Each row is a point on a landscape with many valleys, with its height.
A ball rolls from a point to whichever of its 2 nearest points has the largest drop for the distance, and stops where none of them is lower. Distance is the straight distance between rows; heights are no part of it.
pul height 270: [164 156 168 101 114 166 100 113 135 138 107 136 123 127 178 132  84  76
 173 143 144]
velub height 442: [152 104 170 103 127 162 202 119 160 142 141 115 115 120  93 119 124 110
 124  74  99]
bifu height 649: [148 138  77  59 180 160 133 122 120 154 118 116 127 107  99 125  97 108
 154 101 114]
tonef height 705: [172 172 120 153  60 124 145  83 120 112 150 128 133 104 157 114  95 108
 143 148 160]
nide height 763: [119 142 142 115 155 115 130 130  86 134 110 119 191 157  78  99 163 127
 160 149 133]
Zun height 365: [154 108 153 165 133 124  80 168 133 107 139  98 136 126 196 126 132 140
 110 151 106]
lek height 252: [168 163 116 104 141 149 119 141 138 116  96 110 143 141 167 109 120  24
 122 188 159]
Sema height 420: [148 126 166 135 119 142 175 142 140 134 180 120 157 111 138  66 128 103
 104 115 141]
Gir height 803: [ 98 123 114 114 193 116 131 180 100 132 127 115 148 127  95 148 178 177
 118 125  88]
luba height 700: [125 118 145 116 198 154  72 112 127 119 149 123 143 140 179 165 152 140
 166 117  96]
Zedu height 635: [140 136  55  75 148 171 114 120  85 153 109 112 126 110 129 174 101 115
 152 132 133]
lon height 833: [ 57  99 134 124 156 123 142 175 126 132 136 124 119 137 129 158 191 193
  85 134  82]
fuda height 141: [ 28  86  74 152 202 101  75 148 111 141  85 109 115 127 184 134 135 117
 153 128 119]
Giga height 243: [141 159  73 119  89 120 147 127 110 120  84 111 115 122  93 143 137 152
 106 159 149]
Pel height 572: [ 96 118 176 125  99 113 126 111 136 117 147 135  82 166 102 165 111 208
 115 124  69]
reli height 352: [ 58 125 168 150  96  72 146 137 122  95 171 154 121 147 109 169 143 169
  74 111 124]
Felen height 210: [186 120 131 114 114 164 185 104 154 153 163 143 138 116 127 149 145 112
 136 143 164]
Lin height 317: [110  90 117 197 141 106  82 158 134  87  98  97 115 114 204 145 158 139
 109 131 100]
nogi height 191: [109 143  77 127 100 124 100 136 104  87  53 115 115 128 142 143 137 150
  96 161 147]
Gubif height 747: [127 144 122 121 138 126 101 156  80 158 110 111 169 135 117 145 146 138
 162 158 160]
Tes height 190: [141 135 144  96  97 146 197 146 164 179 153 132 106 126  97 103 116 147
 117 152 101]
Zul height 271: [177 147 171 144  89 162 147 113 136 151 131 143 136 116 162 100 111  89
 205 142 147]
rav height 409: [143 112 138 105 142 159 186 100 130 117  96 119 142 142  69 128 156  96
 139  97  98]
Pake height 245: [142 136 164 106 118 172  72 117 115 114 109 100 131 161 194 137  96 113
 141 163 113]
sonis height 117: [129 162 117  57 121 158 123 150 115 139  55 149 124 126  96 130 126 152
 153 153 164]
Zef height 42: [ 47  98  80 137 166 131  81 149 101 118  96 108 133 125 174 119 152 154
 123 120  86]
Rusa height 287: [148 108 158 135 102 131 169  81 155  66 170 135 135 154 121 148 149 115
  65 140 105]
volob height 230: [149 155 118 110 126 151  97 185 116 124  78  90 135 135 178 146 102  67
  99 187 130]
fufo height 725: [ 79 110 135 122  74 124 121 141 131 168 160 172 107 134 124 137 118 209
 115 148 150]
dozu height 719: [157 181 115 135 108 105  94 106 107 135 135 103 134 126 158 120  79 101
 153 145 179]
gapef height 497: [ 81  94 144 176 124  83 110  96  91  95 138 137  89 113 144 160 122 193
 118  92 170]
Lik height 166: [131 140 117  70 167 133  90 168 110 122  55 104 127 134 103 148 136 117
 135 133 136]
Dozi height 423: [ 41  82 153 172 152  88 144  95 111 100 117 133  91 130 179 155 162 189
 138  92 137]
zuk height 433: [ 52  92 137 188  95  62 139 101 110  80 161 156  84 134 147 157 129 177
  88 117 138]
ranib height 301: [120 141 115 102 155 172 157 146 113 172 103 135  99 149 137  58 133  11
 187 125 175]
zok height 863: [162 131 152 156 152  74 128 147 169 149 183 121 114 140  88 147 155 165
 112 135  96]
Netap height 333: [124 134  90  90 145 174 187 141 107 150 115 140 136 118 106  54 132  52
 159 111 134]
pulod height 777: [113 103 113 150  77 162 132 168  92 137  92 118 142  91 174 165 127 157
 138 135 117]
fibu height 374: [144 123 120 133 146 139 146 104 132 133  89 136 145 141  88  91 152  71
 183 113 112]
Gon height 126: [ 78 115  74 104 141 156  74 139 105 107  84 110 124 135 185 138 123 129
 103 136 131]
rugut height 394: [174 136 172 137 125 130 107 160 145 107 153 112 145 102 173  92 103 118
 111 125 137]
Fiput height 161: [ 91 115 145 165 158  96  44 134  99 127 104  89  94 166 185 168 106 137
 151 143 157]
kugo height 791: [155 142 116 140 123 135 171 114 159 154 118 153  78 119  87  56 144  78
 156  83 157]
tuvu height 724: [107  98 119 115 166 149  63 143 125 140  94 135 122 150 157 162 156 174
 163 148  94]
Luse height 733: [103 156  97 134 134 114  67 143  91 163 141 103 161 132 166 125 102 120
 151 158 186]
dufif height 529: [105 137 153 143 112 104 139 102 130 104 158 169 183 134  92 129 153 138
 107 114 131]
neful height 721: [136 146 166 120  92 101 154  83 147  93 169 172  79 131  79 104  65 152
  86 113 158]
Zalot height 448: [152 103 168 118 140 188 194 125 149 144 139 130 107 120 133  62 142  80
 131  91 143]
Losot height 446: [127 147 131 132 121 127  92 103 106 106  91 113 149 150 105 130 126 160
 164 124  82]
Ril height 812: [114 146  98 149  93 127 206 112 148 168 108 170  83 126  49  81 138  71
 150  87 125]
kasim height 841: [180 132 151 149 158  89 142 112 174 142 149 118 107 146  70 108 128 130
 153 100 106]
Roguz height 781: [120 122 125 119 183 112 136 175 105 150 143 124 180 142  89 103 180 139
 141 163  81]
giper height 521: [131 116 127 162  96 104 112  91 120 115 138 114  81 135 109 168  86 202
 127  94 104]
Lunem height 383: [147 163 136 123 127  93  90 143 150 108 118 157 131 111 120  77 118 129
  99 134 176]
Bagen height 558: [160 135 143 154 120  93 121  87 127  78 169 145 160 121 120 122 131 119
 106 112 164]
Momur height 235: [169 151 152 121  76 161 176 144 144 164 131 142 123 105 136  87 124 119
 149 163 111]
ditop height 249: [ 71  85 106 188 152  95  95 122 119  92  71  93 112 139 222 161 151 120
 156 126 106]
Pab height 344: [148 156 120 124 112  91 135 173 153 143 116 141 127 105  83  94 126 163
  96 143 142]
mamal height 809: [167 155 134 140 147 118 155 164 146 162  96 111 103 102 100  72 116  58
 172  83 154]
Mipam height 221: [ 67  81 102 163 181  99  76 132 100 158 111  98 106 132 194 156 128 139
 167 126 173]
viba height 665: [152 125 154 130  86 141 137  86 128 131 190 144 128 138 135 115  97 164
 121 141 132]
datab height 387: [131 120  64 115 118 143 172 169 126 147 151 152 170 101 100 118 133 109
  91 143 102]
Mus height 615: [ 87 117 177 104 124 149 142 114 129 132 158 141 138 159 103 146 145 193
 126 128  66]
Vopa height 450: [109 156 144 177 131  75  73 133  93  75  92 119 151 133 135 156 155 137
 132 116 156]
gole height 410: [145 162 101 121 138 117 112 100 129 116 104 112 162 130  89 109 104 101
 149  98 112]
buduz height 603: [138 130  81 113 169 140  73 122 134 129 133 128 135  96 146 165 103 112
 114  92 157]
rari height 752: [127  75 138 151 142 140  84 138 135 132 113 126  82 127 184 161 134 199
 145 126 112]
Zede height 295: [150 157 130 138 101  79 143 122 137 114 117 125 112 137  74 143 132 171
 103 144 151]
pabad height 140: [153 125 112 113 119 135 212 129 151 174 166  96 121 149  71 127 125 105
 107 145  93]
mar height 426: [139 102 101 136 106 137 130 173 158 128 136 161 150 100 117 139 140 145
  87 137  58]
malo height 465: [131 100 115 122 151 136 128 144 176 131 175 179 172 123 110 121 177 121
  92 150  74]
vek height 666: [166 120 136  92 188 153 123 108 144 165 147 134 129 130  98 134 128 128
 172  97 133]
lakik height 335: [ 58  70 135 196 158  72 132  89 101  84 108 105 102 133 215 136 144 147
 155 131 155]
Pazav height 417: [105 160 114 138 140  89  51 132 116  90  93 133 150 124 128 125 122 109
  99 122 173]
lok height 796: [116 102 125 122  81 175 115 125 111  99 122 149 147 107 190 148 125 154
  90 140 135]
bakib height 212: [101 138 150 152 134 133  40 132 104 125 106  91 134 153 196 168  86 100
 152 142  92]
Fumo height 768: [134 119 141 137 125 115 154  83 180 128 123 182 117 126  53  92 139  93
 130  72 143]
revos height 70: [159 160 125  85 140 138 148 125 116 136  59 121 125 154  82 114 151 114
 169 168 165]
Sutu height 885: [135 110 175 152 139  89 127 152 161 129 183 129  93 123 122 155 125 202
  81 110 112]
mos height 744: [133 135 149 114 101 111 165  68 168 142 171 188 102 138  64 113  97 129
 130  97 149]
gaduf height 643: [135 124 155  97 126 171 146  96 112 120 156 112 146 144 120 137 134 159
 121 122 103]
nev height 283: [107 136 185 157  61  65 157 158 129 118 168 123 130 149  92 151 127 163
  82 153 127]
kenit height 360: [135 133  81  77 147 167 172 160 107 133 125 129 168  84 126  96 125  78
 111 135 133]
fosa height 498: [113 114 145 125 122 127 165 106 159 116 163 175 181 153  96 108 180  97
 104 142  94]
vuvob height 824: [194 153 151 134 138 118 138 152 168 139 110  97 118 101 105  95 105 110
 136  99 119]
pepo height 682: [147 120 142 101 217 147  97 117 148 138 152 138 168 143 125 134 154  86
 177 114 102]
fid height 692: [114 129 155 129  65 111 137 107 123  97 168 173 102 135 114 139 105 189
  88 148 156]
tugos height 582: [144 122 111 134 153 112 106 111 139 106 167 122 141 110 145 153 142 139
  88 102 149]
Dun height 836: [122 116 101 150  97 112 210 101 173 144 157 137 105 163  51  96 156  57
 116 108 110]
linot height 202: [148 130 135 111 155 144  96 181 116 122  77  76 128 112 157 163 125 113
 125 138 115]
kor height 481: [141 150 117 141 100 124  79 118 115 118 110 106 117 118 139 131  80 175
 145 110 114]
Masi height 686: [144 158 133 158  47 122 154  97 112 133 181 125 117 107 136 130  69 162
 115 116 125]
Gogi height 273: [134 164  95 104 137 153 134 128 135 149 104 138 134 128 156  74 111   4
 153 154 152]
lale height 811: [132 144 125  93  84 167 146 137 129 123 136 144 132  91 159  97 110 146
  78 137 142]
dabi height 246: [168 107 165 125 105 145 183  70 153 110 181 146 122 141 113 140 143  99
 102 118 154]
suzo height 620: [111 130  67  97 176 148  74 136  97 143 113 129 160 104 132 185  87  71
 149 100 124]
tum height 756: [123 116  96 129  91 151 133 164 122 167 124 152 121 100 137 155 133 182
 131 154 128]
Dimi height 176: [185 124 106 126 114 152 184 124 140 156 195  89 139 120 122 150 119 128
 106 132 129]

Where does a ball stop that starts at each point below?
Pazav => Zef
Zedu => revos
lon => fibu
Netap => revos
gaduf => fibu
Sutu => fibu
